A landscape with many valleys, sampled at points; each row gives a point and its height.
A ball rolls from a point to the lowest of its 2 nearest points, and stops where none of them is lower. Distance is the straight distance between rows; heights are no part of it.
K_374 h=389: [125, 130, 155, 174, 127, 124, 133, 112, 134, 154, 126, 115, 146, 100, 158,
 164, 124, 105, 137, 114,  74, 163, 125, 132, 134, 166, 113, 148, 117, 101,
 194,  99]
K_847 h=174: [147, 118, 181, 175, 128, 125, 127, 131, 136, 105, 129, 139, 108, 141, 211,
 142,  79, 109,  72, 134,  56,  92, 178, 166,  85, 146,  78, 136, 100,  50,
 115, 116]
K_463 h=535: [130, 157,  98, 152, 121, 104, 142, 103, 111, 167, 114, 127, 123, 133, 113,
 136,  97, 139, 135, 159, 159, 119,  89, 128, 134, 145, 149, 124, 136, 132,
 143, 103]
K_766 h=607: [106, 158, 132, 116,  94,  79, 125,  93, 147, 133, 117, 132, 143, 136,  75,
 126, 134, 126,  80,  89, 169, 119, 134, 110, 106,  94, 179,  93, 136, 140,
  66, 130]
K_30 h=500: [137, 143, 141, 115, 107, 162,  64, 165, 134, 134, 152, 154, 127, 118, 120,
 148,  58, 121, 105, 139, 157,  93, 123, 203, 111, 144, 105, 113,  92, 121,
 136, 186]
K_796 h=147: [116, 167, 157, 137,  68,  51,  96, 125, 121, 121, 112, 110, 162, 100,  93,
 126, 109, 123,  94, 150, 138, 141, 134, 124, 192, 133, 115, 107, 143, 122,
 142, 121]
K_491 h=321: [148, 140, 151, 140, 146, 106, 136,  92, 167,  85, 156, 150, 132, 166, 177,
 134, 131, 103,  83, 122, 137,  61, 155, 160,  75, 116, 107, 127, 111,  66,
  90, 118]
K_235 h=454: [134,  73, 109, 142, 132, 176, 158, 157, 137, 120, 160, 104, 152, 171, 127,
 123, 130, 106, 124, 155, 159,  72, 100, 121, 104, 140, 140, 125, 115, 125,
 140, 136]
K_788 h=378: [125,  56, 118, 108, 135, 186, 132, 153, 152, 142, 116, 122,  91, 155, 177,
 173, 135, 151, 135, 107, 128, 116, 142, 113, 114,  99, 146, 134, 152, 120,
 117, 136]
K_939 h=479: [115, 108, 122,  84,  79, 141,  76, 163, 100, 138, 145, 115, 137, 112, 109,
 149,  63, 128, 155, 138, 155, 129,  92, 116, 191, 127,  92, 125, 136, 133,
 142, 126]
K_704 h=355: [ 88, 121, 100, 153, 162, 106, 114, 120, 120, 171,  96, 133,  83, 162, 173,
 153, 161, 129, 108,  90, 105, 193, 148,  91,  79,  89, 173, 157, 112,  88,
  83, 127]
K_34 h=200: [107, 154, 153,  84,  69,  65,  96, 135, 133, 127, 122, 142, 127, 114,  78,
 111, 113, 153, 121, 132, 175, 148, 119,  89, 185, 109, 120, 109, 139, 123,
  89, 126]
K_823 h=392: [156, 111, 149, 129, 192, 137, 118, 108, 145, 146, 138, 172,  79, 155, 182,
 130, 120, 132, 113, 104, 133, 105, 145, 170,  68,  94, 149, 135,  87,  85,
  92, 156]
K_346 h=408: [195,  96, 144, 107, 163, 116, 125, 103, 127, 147, 161, 171, 110, 159, 162,
 129,  89, 155,  77, 131, 160,  90, 147, 165,  80,  71, 150, 130, 110, 101,
  80, 188]
K_256 h=121: [123, 141, 106,  93, 123, 131, 116, 138, 131, 152, 100, 168, 127,  75,  78,
 140, 165, 153, 159, 120, 111, 220, 145, 106, 157, 140,  77, 128, 132, 179,
 152, 157]
K_763 h=578: [124, 135, 107, 118,  79, 141, 132, 120, 109,  88, 122, 102, 127, 108,  69,
 123,  92, 129, 172, 177, 202, 103,  70, 128, 146, 163,  98, 110, 145, 125,
 108,  97]
K_659 h=74: [120, 137, 124, 170, 104,  60, 141, 149, 135, 149,  76, 138, 151,  61,  95,
 157, 135, 105, 130, 172, 101, 168, 118, 144, 169, 151,  75, 143, 142,  94,
 130, 133]
K_752 h=164: [165, 147, 186, 164, 136,  90, 173,  98, 157,  86, 135, 141, 103, 165, 198,
 105,  67, 118,  65, 128,  71,  80, 161, 130,  85, 165,  72, 155, 109,  74,
 146,  99]
K_352 h=214: [158, 168, 174, 110, 156,  66, 142, 112, 181, 110, 174, 155, 161, 176, 154,
  47, 123, 109,  82,  92,  96,  52, 214, 154,  83, 164, 144, 131, 129, 150,
  79,  82]
K_594 h=98: [124, 148, 154,  85, 116, 147,  77, 137, 127, 151, 117, 130, 110,  81, 104,
 157, 153, 142, 118, 141,  91, 214, 163, 136, 148, 129,  71, 130, 142, 173,
 191, 141]
K_727 h=257: [124, 174, 182,  81,  90,  65,  56, 150, 142, 126, 123, 145, 107,  83,  72,
 100, 141, 156, 108, 112, 132, 161, 135, 144, 151,  80,  94, 110, 129, 139,
 116, 132]
K_222 h=336: [181, 139, 133, 147, 148, 125, 156, 118, 153,  64, 177, 182, 148, 182, 185,
 102, 124, 109,  99, 157, 148,  57, 175, 148,  97, 147, 103, 121, 149,  87,
 103, 114]
K_432 h=348: [110, 122, 128, 116, 147, 111, 115, 128, 106, 163,  80, 141,  95,  99, 128,
 129, 155, 117, 126, 150, 117, 178, 145, 120, 134, 115, 123, 137, 149, 111,
 130, 137]
K_271 h=427: [109, 111,  93, 142, 178, 190, 179, 167, 135, 132, 114, 132, 113, 171, 145,
 117, 130, 162, 117, 167,  95, 131, 120, 116, 128, 121, 239, 146, 129, 162,
 117, 171]
K_344 h=512: [144, 156, 113, 114, 101, 154,  70, 114,  98,  97, 142, 137, 113, 117,  90,
 153,  54, 111,  79, 189, 166, 108, 131, 190, 151, 144,  95, 103,  69, 102,
 110, 171]
K_558 h=56: [113, 121, 159, 138, 133, 125, 105, 162, 108, 138, 162, 124, 132, 120, 148,
 175, 221, 125, 144,  95,  70, 188, 132, 127, 133, 115, 112, 182, 112, 127,
 211, 146]
K_309 h=332: [ 81,  88,  96, 122, 156, 140, 112, 122, 116, 155, 137,  97, 137, 132, 170,
 183, 193, 127, 184,  50, 119, 191, 147, 101, 132, 100, 141, 145, 119,  80,
 142, 109]
K_195 h=476: [ 91, 133, 125, 153, 141,  79, 155,  84, 158, 103,  78, 111, 136, 110, 122,
 152, 178,  77, 135, 117, 155, 115, 109, 147, 131, 118, 118, 140, 145,  58,
  79,  76]
K_681 h=429: [124, 111, 110, 144, 103, 153, 110, 163,  64, 179, 123,  96, 150,  96, 103,
 134, 113, 127, 140, 162,  95, 157, 128, 129, 162, 158,  99, 144, 145, 154,
 197, 140]
K_110 h=197: [147, 147, 203, 125, 153,  57, 131, 128, 163, 102, 180, 148, 154, 167, 180,
  54, 112, 108,  67,  88,  65,  71, 228, 140,  80, 130, 114, 143,  96,  92,
  84, 112]
K_697 h=135: [135, 166, 174,  93, 107, 110,  64, 168, 171, 135, 194, 155, 145, 127, 122,
 120,  91, 122,  90, 123, 150,  69, 170, 174, 102, 126,  60, 123, 134, 119,
  94, 125]
K_512 h=272: [127, 215, 168, 132, 121,  93, 122,  82, 150,  97, 135, 130, 155, 113, 116,
 107, 112, 109,  81, 127, 158,  66, 137, 187, 105, 159, 112, 101, 104, 142,
 109,  94]
K_23 h=54: [168,  92, 170, 104, 175, 169, 131, 160, 188, 113, 164, 191, 122, 180, 194,
 113,  98, 166, 103, 132, 104, 104, 165, 128,  86, 140, 125, 143, 161, 123,
 132, 166]
K_438 h=604: [161, 161,  94, 137, 124, 146, 155,  99, 143,  72, 128, 131, 138, 101,  83,
 159,  83, 155, 134, 182, 176,  95,  68, 150, 186, 167, 158, 115, 119, 117,
 155, 143]
K_625 h=417: [131, 132, 116, 129,  74, 134, 104, 146,  90, 140, 122,  85, 157,  61,  69,
 149, 123, 115, 163, 148, 113, 191, 129, 110, 172, 170,  57, 115, 118, 158,
 184, 137]
K_442 h=108: [133, 104, 133, 175, 103,  97, 144, 176, 115, 127,  93, 103, 146,  82,  85,
 162, 154, 112, 173, 163, 131, 142,  81, 147, 162, 153,  76, 145, 155,  99,
 128, 120]
K_701 h=465: [131,  98,  76, 117, 128, 170, 129, 132, 106,  89, 164, 135, 162, 156, 124,
 118,  81,  81,  99, 159, 165,  67,  98, 146, 116, 142, 127, 107, 112, 159,
 130, 171]
K_621 h=388: [117,  30, 109, 124, 147, 210, 152, 163, 150, 127, 105, 109, 125, 148, 139,
 131, 145, 154, 183, 103,  97, 120, 112, 124, 156,  98, 182, 143, 138, 121,
 132, 153]
K_742 h=97: [134,  89, 174, 109, 160, 172,  97, 170, 116, 125, 166, 121, 129, 163, 151,
 144, 180, 139, 162,  88,  87, 152, 114, 110,  83,  89, 153, 133, 114, 177,
 189, 156]
K_103 h=301: [ 92, 143, 139, 140, 122,  76, 139, 117,  80, 136, 132,  67, 157, 128, 117,
 110, 223,  78, 184,  49,  98, 162, 144, 125, 128,  85, 115, 144, 111, 152,
 144,  92]
K_573 h=245: [119, 129,  99, 129, 133,  88, 149, 127,  97, 163, 152, 150, 186, 112, 101,
 125, 212, 133, 178,  76, 110, 223, 147,  99, 126, 114,  82, 135, 126, 170,
 150, 164]
K_563 h=77: [109,  85, 136, 147, 159, 146, 117, 174, 101, 149, 140, 116, 126, 142, 141,
 168, 196, 139, 166,  93,  76, 194, 111, 104, 122,  87, 142, 160,  88, 149,
 184, 174]
K_951 h=241: [147, 169, 193, 121, 130,  89, 116,  91, 166,  96, 127, 135, 165, 161, 153,
  74, 133, 102, 120,  92, 113,  59, 156, 173,  97, 143, 124,  92, 132, 132,
  99,  81]
K_744 h=477: [145, 173, 148,  91,  78, 104,  46, 132, 141, 134, 178, 100, 152, 121, 103,
 122,  68, 156, 100,  88, 159, 115, 123, 143, 127, 109,  94,  82,  78, 160,
 142, 163]
K_646 h=466: [125,  89,  99,  75, 134, 180, 113, 168, 119, 143, 142, 130, 111, 140, 116,
 122,  75, 139, 167, 152, 167, 107,  91, 142, 161, 132, 134, 126, 148, 159,
 120, 151]
K_137 h=522: [117, 143, 134, 124, 143, 135, 118, 102, 134, 166, 136, 156, 106, 159, 155,
 128,  89, 145, 125, 141, 134, 111, 126, 131, 104, 133, 146, 124, 127, 142,
 143, 129]
K_204 h=671: [118, 115,  88, 152, 166, 181, 172, 109, 140,  80, 140, 161, 126, 193, 203,
 145, 137, 121, 140, 116, 119, 124, 114, 101, 107, 134, 199, 125, 101,  76,
 136,  97]
K_774 h=446: [ 76, 128,  76, 107, 120, 116, 142,  99, 124, 126,  95, 105, 114, 104,  89,
 108, 143,  85, 135, 153, 169, 142, 107, 105, 154, 148, 107, 128, 170, 133,
  95,  90]
K_591 h=595: [103, 120, 151, 145, 118, 122, 145, 108, 118, 161, 151, 118, 149, 172, 158,
 126, 171, 120, 173,  37, 111, 144, 121,  62, 105, 100, 186, 107, 155, 120,
 108,  68]
K_912 h=615: [168, 160, 106, 140, 127, 142, 130, 126, 132,  87, 152, 149, 109, 126, 115,
 146,  61, 155, 123, 195, 169,  74,  97, 183, 157, 135, 154, 129,  91, 140,
 150, 168]
K_287 h=488: [118, 134, 139, 120,  66,  89,  80, 148, 129, 119, 146,  89, 142, 107, 105,
 144,  71, 105,  99, 119, 141, 103, 111, 165, 133, 101,  67, 109,  88, 153,
 147, 157]
K_327 h=462: [136, 158, 137,  76, 127, 113,  60, 101, 136, 144, 138, 116, 101, 121, 123,
 121,  72, 165, 106, 101, 169, 141, 124, 115, 131,  97, 115,  87,  93, 186,
 113, 140]
K_219 h=478: [106, 118, 111, 139,  88, 131, 145, 131, 114,  97, 123,  94, 143, 109,  98,
 139,  85,  73,  89, 156, 160,  92,  95, 149, 139, 134,  95, 119, 104, 125,
 126, 154]
K_911 h=516: [104, 168, 103, 114, 100,  61, 134,  96, 128, 157,  91,  61, 130,  72,  73,
 102, 154, 109,  80, 112, 113, 131, 207, 127, 151, 126, 105, 131, 133, 171,
 110, 121]
K_501 h=480: [108, 115,  72,  56, 150, 175, 128, 104, 150, 172, 103, 154, 105, 101,  90,
 155, 128, 161, 137, 104, 166, 171, 104, 115, 141, 145, 161, 119, 162, 157,
  99, 161]
K_367 h=643: [148, 128, 110, 175, 102, 127, 185,  95, 120,  97,  99, 121, 114, 173, 133,
 129, 186, 132, 119, 129, 126, 143, 120,  82, 108,  98, 174,  97, 166, 120,
  75, 106]
K_806 h=536: [103, 115,  95,  91, 128, 144,  68, 149,  98, 128, 130,  90, 100, 101,  66,
 141,  74, 121, 155, 136, 188, 148, 102, 149, 163, 188, 116, 123,  65, 131,
 114, 197]
K_433 h=401: [ 91, 148, 135, 136,  64, 103, 105, 153,  91, 130, 113,  60, 177,  61,  65,
 127, 163,  82, 135, 132,  85, 162, 160, 131, 179, 150,  61, 128, 149, 161,
 161,  99]
K_403 h=206: [201, 116, 133, 147, 115, 180, 132, 121,  99,  84, 125, 137, 112, 155, 145,
 124, 121, 126, 118, 202, 119,  86, 142, 190, 111, 126, 129, 112, 136, 134,
 140, 173]
K_467 h=383: [ 84, 143, 141, 144, 106,  95, 102, 123,  89, 145, 104,  85, 162,  74, 111,
 128, 181,  55, 100, 126,  96, 161, 174, 133, 156, 143,  85, 138, 131, 124,
 147, 126]
K_78 h=368: [ 88, 144, 157, 143, 170,  74, 117, 121, 110, 161, 113, 134,  90, 160, 187,
 106, 141, 106, 108, 115, 128, 128, 170, 111,  94,  75, 156, 143, 121,  71,
  83,  97]
K_218 h=665: [125,  98,  64, 169, 140, 168, 184, 121, 130,  69, 110, 112, 114, 170, 191,
 162, 147, 144, 142, 112, 118, 167, 125,  79, 103,  89, 224, 101,  91,  76,
 114,  89]
K_942 h=461: [ 87, 126,  90, 133, 147, 125, 167,  90, 120, 112,  86, 143, 121, 102, 121,
 147, 158,  93, 141, 127, 163, 144,  85, 135, 139, 127, 132, 125, 172, 100,
  87,  92]
K_69 h=494: [148, 159,  92, 159, 151, 125, 185, 101, 155,  73, 120, 149,  97, 138, 171,
 118, 130, 112, 113, 173, 164,  66,  67, 156, 100, 134, 144, 155, 118, 127,
 125, 102]
K_143 h=458: [122,  89,  88, 107, 160, 209, 157, 151, 158, 119, 127, 120, 116, 118, 121,
 109,  90, 136, 171, 155, 138, 109,  73, 145, 136, 127, 140, 121, 133, 171,
 152, 117]
K_209 h=430: [ 86, 109,  96, 101, 121, 141, 152, 150, 113, 159, 126, 114, 141,  95,  92,
 134, 126, 110, 158, 122, 165, 170,  93,  89, 158, 130, 115, 153, 152, 154,
 130, 100]
K_722 h=279: [156, 163, 181, 112,  66, 125,  70, 145, 133,  90, 127, 131, 143, 132,  97,
  79,  92, 130, 117, 129, 120, 101, 146, 129, 142, 141,  77,  67, 131, 157,
 134, 123]
K_606 h=413: [ 94, 107, 113, 139, 152, 147, 169, 132, 154, 188, 128, 134, 152, 113, 135,
 143, 123, 136, 161, 117, 120, 181,  99,  85, 147, 141, 136, 157, 156, 154,
 170,  96]
K_296 h=475: [115, 132,  93,  51, 132, 137,  77, 106, 138, 157, 106, 134,  89,  87,  82,
 137,  89, 148, 101, 100, 182, 176, 119,  91, 155, 106, 117, 115, 120, 177,
  87, 177]
K_576 h=542: [126, 180, 119, 114,  92,  83,  94, 115, 130, 149, 108,  99, 107,  94, 104,
  90, 107, 154, 148, 132, 129, 189, 135, 106, 155, 134,  70, 117, 126, 182,
 156, 101]
K_423 h=154: [141, 121, 182, 151, 140, 127, 179, 137, 152, 111, 111, 141, 103, 145, 201,
 113,  82, 137, 124, 142,  56, 118, 128, 121,  90, 154, 115, 147, 111,  99,
 180, 103]
K_415 h=396: [154, 122, 130, 132, 142, 185, 154,  74, 138,  90, 126, 172, 125, 190, 172,
 135, 147, 145,  93, 121, 139, 104, 156, 118,  84, 121, 162, 107, 179, 125,
 103, 117]
K_487 h=541: [106, 160,  52,  83,  80,  87, 129, 120, 104, 145, 135,  52, 145,  78,  76,
  99, 120, 130, 153, 130, 158, 191, 161,  52, 168, 186,  60, 128, 129, 169,
 121, 118]
K_293 h=127: [162,  70, 168, 148, 137, 175, 167, 114, 138,  86, 115, 127, 129, 151, 191,
 101, 126, 135, 166, 113,  91, 141, 146,  89, 118, 146, 105, 104, 128,  75,
 157,  50]
K_54 h=366: [102, 136, 156, 129, 131, 105, 111, 102, 104, 138,  92, 119, 126, 128, 139,
 121, 141,  81,  71, 142, 100, 123, 158, 148, 131, 105, 103, 120, 130, 129,
 133, 130]
K_306 h=229: [167, 108, 117, 125, 119, 161, 118, 117,  68, 100, 118, 132, 104, 140, 109,
 112, 103, 148, 116, 182, 117, 106, 120, 140, 145, 138, 130, 103, 133, 158,
 144, 172]
K_198 h=550: [ 95, 135, 139,  84,  96,  74, 105, 124, 112, 161, 142,  74, 142, 114, 106,
 109, 110, 109,  99,  84, 152, 103, 148, 108, 148,  94, 132, 133, 148, 169,
 113, 115]
K_421 h=253: [153, 123, 156, 135,  83, 167, 105, 128, 104, 103, 127, 133, 153, 133,  92,
  98,  96, 127, 132, 152, 129, 107, 107, 146, 157, 147,  93,  73, 148, 143,
 158, 120]
K_673 h=451: [124,  63,  85, 150, 137, 221, 179, 151, 140, 113, 120,  89, 142,  91,  93,
 102, 102, 112, 163, 153, 119, 112,  89, 135, 168, 149, 149, 131, 115, 150,
 164, 122]
K_798 h=530: [113, 178,  84, 101,  76,  79, 113, 125, 136, 142, 102,  71, 134,  64,  67,
 122, 134, 124, 125, 138, 151, 161, 165,  97, 157, 168,  88, 106, 133, 165,
 117, 118]
K_879 h=625: [123, 174, 129, 154,  93,  87, 159,  79, 128, 124,  99, 147, 100, 142, 105,
  96, 149, 135, 100, 102, 136, 148, 122,  93,  86,  94, 167, 109, 138, 154,
  69, 124]
K_572 h=143: [152,  93, 113, 187, 128, 146, 151, 160, 110, 115,  82, 106, 114, 106, 116,
 146, 183, 118, 175, 155, 132, 109,  88, 124, 135, 152, 119, 134, 143,  73,
 112, 103]
K_326 h=374: [183, 105, 126, 114, 148, 173, 130,  97, 131,  92, 171, 169, 151, 188, 138,
 130, 143, 150, 124, 147, 177,  75, 135, 142, 107, 127, 159, 117, 170, 137,
  94, 162]
K_926 h=327: [102, 110, 150,  83, 144, 153,  72, 162,  77, 137, 111, 155,  87, 120, 130,
  98, 113, 118, 127, 153, 139, 154, 133, 129, 139, 110, 101, 119, 142, 154,
 116, 148]
K_748 h=525: [136, 133,  99, 115, 131, 126,  86, 139,  97, 124, 118, 127,  91,  97,  66,
 147, 100, 135, 103, 184, 156, 125, 112, 164, 147, 139, 131, 121,  84,  97,
  99, 197]
K_873 h=590: [120, 159, 103, 115, 108, 149, 100, 126, 127, 100, 111, 143, 133, 108,  63,
 142,  95, 121, 160, 169, 197, 115,  66, 138, 179, 177, 130, 102, 103, 110,
 117, 128]
K_693 h=96: [168, 147, 167, 104, 139, 131,  89, 150, 166, 152, 189, 178, 124, 159, 144,
 134, 113, 161,  92, 138, 158,  72, 154, 151,  70, 132,  98, 131, 132, 133,
 108, 143]
K_42 h=442: [150,  87, 100, 158, 143, 177, 193, 151, 135,  67, 137, 127, 133, 170, 167,
 131, 146, 139, 110, 180, 119,  55, 120, 130, 137, 114, 156, 151, 114, 119,
 132, 147]
K_711 h=568: [ 72, 122, 128,  86, 123,  85, 108, 108, 104, 175, 136, 102, 149, 123, 116,
 143, 174,  92, 124,  48, 152, 139, 131, 106, 131,  83, 153, 157, 149, 135,
  93, 117]
K_32 h=489: [ 95, 156, 130, 141, 122,  63, 114, 116, 142, 157,  87,  87, 120,  84,  99,
 149, 181,  70, 129, 101, 141, 111, 139, 176, 133, 130, 108, 140, 136,  96,
  90,  97]
K_158 h=379: [137,  98, 159, 162, 123,  98, 142, 126, 117, 161, 114, 117, 119, 137, 166,
 158, 152, 149, 155, 116,  69, 154, 134,  94, 128, 118, 141, 144, 135,  80,
 182, 114]
K_997 h=533: [110, 148, 135, 126,  85,  85, 136, 111, 127, 124, 118,  62, 156, 112, 111,
  81, 112, 104, 122, 136, 126,  71, 134, 101, 165, 129, 126, 118, 157, 158,
 125,  60]
K_170 h=434: [137,  85,  84, 138, 158, 197, 198, 178, 138,  67, 132, 117, 105, 179, 147,
 109, 156, 171, 133, 161, 114,  79, 131, 119, 151, 100, 211, 157, 132, 137,
 112, 155]
K_277 h=447: [146, 128, 124,  93, 149, 124,  66, 122, 123, 154, 151, 148, 119, 169, 110,
 121,  81, 171, 118, 112, 180, 107, 115, 123,  94,  96, 137,  89, 104, 167,
  83, 179]
K_122 h=299: [115, 149, 192,  81, 116, 132,  49, 147, 114, 138, 138, 168, 126, 112, 103,
 113, 110, 126,  70, 136, 136, 145, 151, 139, 131, 100,  93, 106, 114, 131,
 113, 146]
K_126 h=142: [158, 117, 200, 167, 122, 115, 160, 118, 125,  90, 116, 117, 127, 165, 187,
  75, 106, 117, 137, 112,  70, 131, 132,  95,  90, 138, 103, 109, 117,  89,
 167,  83]
K_449 h=508: [162, 194, 100, 163, 122,  87, 183,  97, 154,  77, 132, 109, 118, 120, 130,
 139, 105, 121, 111, 158, 183,  62,  90, 139, 120, 103, 133, 136, 133, 147,
 117,  91]
K_378 h=567: [154, 137,  82, 140,  97, 158, 143, 134, 114,  92, 157, 116, 106, 145,  89,
 108, 117, 150, 162, 173, 216,  80,  68, 107, 122, 157, 149, 123, 137, 134,
  97, 107]
K_486 h=441: [118,  88,  93, 140, 129, 174, 169, 137,  87, 137, 107,  92, 146,  93,  83,
 132, 104, 119, 146, 183, 114, 145, 103, 139, 169, 178, 149, 133, 139, 116,
 162, 140]
K_653 h=521: [138, 186, 125, 166,  97,  66, 171, 107, 133, 104, 115,  77, 122, 114, 122,
 117, 112, 128, 110, 163, 149,  52, 106, 128, 152, 136, 132, 133, 154, 137,
 120,  51]
K_523 h=399: [101,  69, 125,  94, 157, 219, 127, 191, 123, 158, 128, 119, 129, 126, 117,
 116, 141, 135, 174, 103, 114, 158, 100, 129, 172, 121, 172, 165, 144, 158,
 163, 151]
K_11 h=583: [ 93, 126, 176, 120, 128,  89, 108, 102, 122, 148, 138, 127, 155, 159, 165,
 117, 154, 109, 132,  55, 114, 109, 129, 101, 124,  88, 156, 118, 143, 119,
 123,  81]
K_114 h=106: [151, 181, 121, 173,  89,  54, 143, 114, 116, 123,  77, 120, 139,  72,  95,
 145, 122, 131,  95, 203, 110, 132, 119, 140, 162, 146,  99, 129, 155, 106,
 135, 134]
K_858 h=124: [123, 116, 163, 146, 176, 207, 141, 149, 128, 118, 115, 143, 125, 163, 157,
 103, 139, 139, 168, 129,  84, 117, 122, 140, 105, 175, 168, 125, 107, 109,
 172, 119]
K_914 h=302: [111, 153, 146, 149, 151, 106, 135,  81, 139,  99, 126, 152, 143, 149, 124,
 133, 126,  91,  88, 129, 175,  73, 115, 159,  99, 112, 133, 112, 122, 104,
 100, 113]
K_849 h=510: [121, 139, 170, 113, 121, 140,  83, 163, 129, 147, 154, 139, 126, 114, 145,
 145, 101, 121, 145, 129, 135, 116, 111, 169, 101, 142,  91, 132, 127, 151,
 165, 138]
K_507 h=481: [149, 148,  96, 154, 154, 154, 205,  89, 163, 104,  95, 159, 103, 132, 147,
 150, 136, 152, 130, 153, 131, 131,  86, 146, 119, 138, 186, 148, 140, 129,
 114, 134]
K_278 h=208: [ 97, 177,  96,  88, 111,  84, 136, 115, 109, 178, 164, 141, 197, 103,  83,
 114, 206, 139, 168,  70, 118, 229, 142,  82, 165, 120, 111, 134, 150, 200,
 133, 111]
K_611 h=175: [140, 163, 187, 133, 107,  69, 104, 133, 160, 122, 172, 137, 139, 128, 175,
  93,  86, 109,  66, 121, 102,  60, 193, 162,  99, 112,  82, 134, 128, 124,
 101, 116]
K_530 h=381: [116, 130, 187, 145, 187,  99, 118, 111, 123, 146, 108, 192,  79, 161, 170,
 100, 111, 117, 110, 134, 131, 127, 131, 151,  86, 112, 155, 141,  92,  72,
  87, 131]
K_370 h=420: [121,  93, 152, 133, 170, 167, 142, 141, 131, 127, 101, 171, 115, 160, 151,
 127, 145, 161,  89, 148,  86, 140, 152, 111, 118, 121, 193, 140, 122, 124,
 146, 176]
K_717 h=113: [134, 112, 195, 129, 166, 162, 115, 122, 118, 146, 133, 138, 125, 164, 152,
 133, 159, 140, 174,  82,  97, 133, 144, 127,  82, 145, 149, 120, 105, 115,
 180, 138]
K_462 h=64: [168, 105, 147, 125, 196, 171, 181, 152, 185,  96, 178, 197, 143, 194, 191,
 104,  96, 172, 123, 145,  99,  77, 141, 141, 119, 138, 173, 144, 140, 123,
 141, 146]
K_88 h=80: [116, 155, 161, 117, 117, 114,  94, 166, 118, 145, 153, 137, 112,  98, 122,
 165, 171, 136, 136, 128,  90, 211, 118, 146, 137, 125,  84, 181, 141, 168,
 192, 141]
K_320 h=367: [154,  84, 105, 146, 135, 128, 157, 131, 149, 151,  96, 104, 105, 131, 154,
 167, 142, 165, 145, 122, 105, 133, 125, 119, 109, 126, 150, 127, 142, 101,
 144, 144]
K_562 h=67: [145,  91, 171,  95, 163, 153, 114, 186, 179, 158, 175, 170, 114, 141, 176,
 158, 116, 154, 108, 127, 123, 103, 143, 144,  80,  97, 127, 156, 120, 135,
 134, 165]
K_588 h=469: [117, 128,  71, 108, 143, 178, 157, 112, 163, 129, 110, 148,  78, 110, 107,
 156, 126, 150, 107, 152, 151, 136, 108, 137, 121, 125, 159, 133, 153, 145,
 106, 142]
K_824 h=428: [184, 125, 118, 117, 159, 145, 110, 116, 131, 130, 151, 154,  96, 151, 117,
 125,  84, 183,  93, 138, 157,  86, 119, 160, 110,  91, 167, 121, 106, 147,
  93, 213]
K_855 h=344: [101,  88,  77, 135, 157, 131, 142, 139, 117, 172, 111, 138, 122, 138, 161,
 165, 189, 120, 151,  82, 103, 204, 151,  82, 112, 111, 165, 159, 127,  95,
 107, 136]
K_356 h=557: [113, 131, 139, 114, 149, 177, 116, 167, 158, 162, 148, 121, 120, 101, 140,
 111, 108, 161, 166, 120,  91, 162, 106, 127, 123, 135, 133, 144, 107, 195,
 213, 119]
K_294 h=173: [128,  79, 106, 178, 148, 176, 162, 185, 125, 142,  87, 140, 114, 107, 118,
 124, 158, 143, 205, 162,  91, 151,  85, 135, 166, 152, 132, 155, 151,  92,
 124, 120]
K_532 h=185: [173,  91, 155, 160, 127, 156, 124, 157, 128,  95, 137, 144, 112, 162, 181,
 134, 100, 116, 111, 158,  89,  75, 160, 186,  92, 143,  90, 131, 119,  91,
 144, 155]
K_772 h=584: [ 72, 141, 112, 112, 102,  48, 109, 107, 102, 184, 121, 119, 142, 119,  80,
 152, 160, 111, 123,  66, 171, 156, 123, 103, 121, 115, 176, 128, 140, 133,
  53, 147]
K_868 h=502: [ 99, 173, 110, 122, 115,  46, 129, 114, 130, 144,  88,  66, 138,  51,  66,
 109, 151,  92, 105, 110, 113,  98, 170, 179, 150, 148, 111, 156, 113, 130,
  84, 105]
K_506 h=163: [116, 179, 101,  67, 125,  98, 104, 118, 112, 182, 157, 164, 175,  88,  70,
 165, 180, 160, 137,  87, 152, 224, 137,  75, 164, 141, 100, 138, 139, 178,
 136, 165]
K_614 h=183: [130, 163, 155, 119,  84,  48,  90, 127, 115, 190, 114, 135, 142,  89, 106,
 153, 103, 149,  76, 142, 112, 160, 157, 115, 169,  92, 108, 135, 133, 123,
 138, 152]
K_494 h=319: [ 95, 125, 136, 150, 137,  78, 127, 127, 130, 123, 125,  88, 139, 119, 145,
 148, 216, 114, 183,  44, 101, 177, 158,  85, 113,  90, 124, 126,  98,  88,
 138, 100]
K_981 h=115: [151,  97, 141, 151, 178, 198, 157, 112, 150,  98, 115, 127, 111, 142, 188,
 115, 125, 157, 192,  97,  83, 134, 133, 129, 123, 160, 146, 132, 117,  83,
 170,  79]
K_645 h=657: [139,  91,  76, 192, 105, 133, 181, 111, 126, 104, 102, 119, 115, 164, 158,
 145, 173, 134, 159, 101, 100, 166, 103,  71, 104, 101, 189, 101, 127,  76,
  83,  89]
K_280 h=353: [210, 102, 101, 138, 164, 157, 138, 115, 153,  61, 192, 180, 165, 179, 167,
 121, 126, 105, 119, 175, 140,  76, 166, 175, 113, 163, 152, 144, 158, 124,
 122, 163]
K_431 h=410: [143, 111, 157, 115, 167, 189, 127, 115, 132, 117, 126, 207,  98, 189, 165,
 151, 145, 174,  94, 111, 113, 122, 144,  99,  78, 120, 196, 128, 142, 103,
  94, 139]
K_453 h=553: [146, 127,  62, 135, 120, 158, 149, 113,  85, 155, 141, 125,  95, 135, 106,
 118, 119, 149, 153, 149, 182, 117,  75, 100, 149, 132, 169, 128, 190, 146,
 100,  98]
K_552 h=552: [138, 159, 114, 118, 118, 163, 103, 130, 140, 157, 129, 115, 116,  78,  98,
 102,  94, 151, 192, 133, 132, 171,  97, 107, 142, 156, 103, 114, 123, 197,
 188,  96]
K_244 h=274: [106, 113,  98, 162, 131,  97, 168, 113,  83, 163, 141,  85, 190, 101,  91,
  99, 218,  77, 196,  68, 106, 210, 140,  78, 141, 125,  86, 142, 135, 156,
 140, 105]
K_601 h=402: [109, 108, 110, 175, 122, 120, 171, 137, 130, 182, 126, 107, 194,  81, 130,
 155, 145, 113, 172, 132, 100, 171, 112, 122, 164, 158, 102, 142, 141, 115,
 183,  91]
K_464 h=674: [135, 101, 111, 155, 184, 145, 156, 137, 138,  74, 146, 147, 130, 193, 212,
 131, 111, 156, 111, 121,  98, 104, 136, 108,  81, 124, 194, 136,  66,  77,
 146, 142]

Call two points neighbours if one is among the 2 nearest of the other. Go from one point of each pair to the other, from neighbour to neighbour, staying as low as possible. Name the highest point that can't be avoided.
K_23 / K_558 => K_287
K_588 / K_558 => K_501
K_558 / K_981 => K_858

Where does a ball stop that starts at each point below?
K_235 => K_23
K_951 => K_23
K_204 => K_588
K_54 => K_796
K_287 => K_558
K_296 => K_558
K_722 => K_981
K_646 => K_796
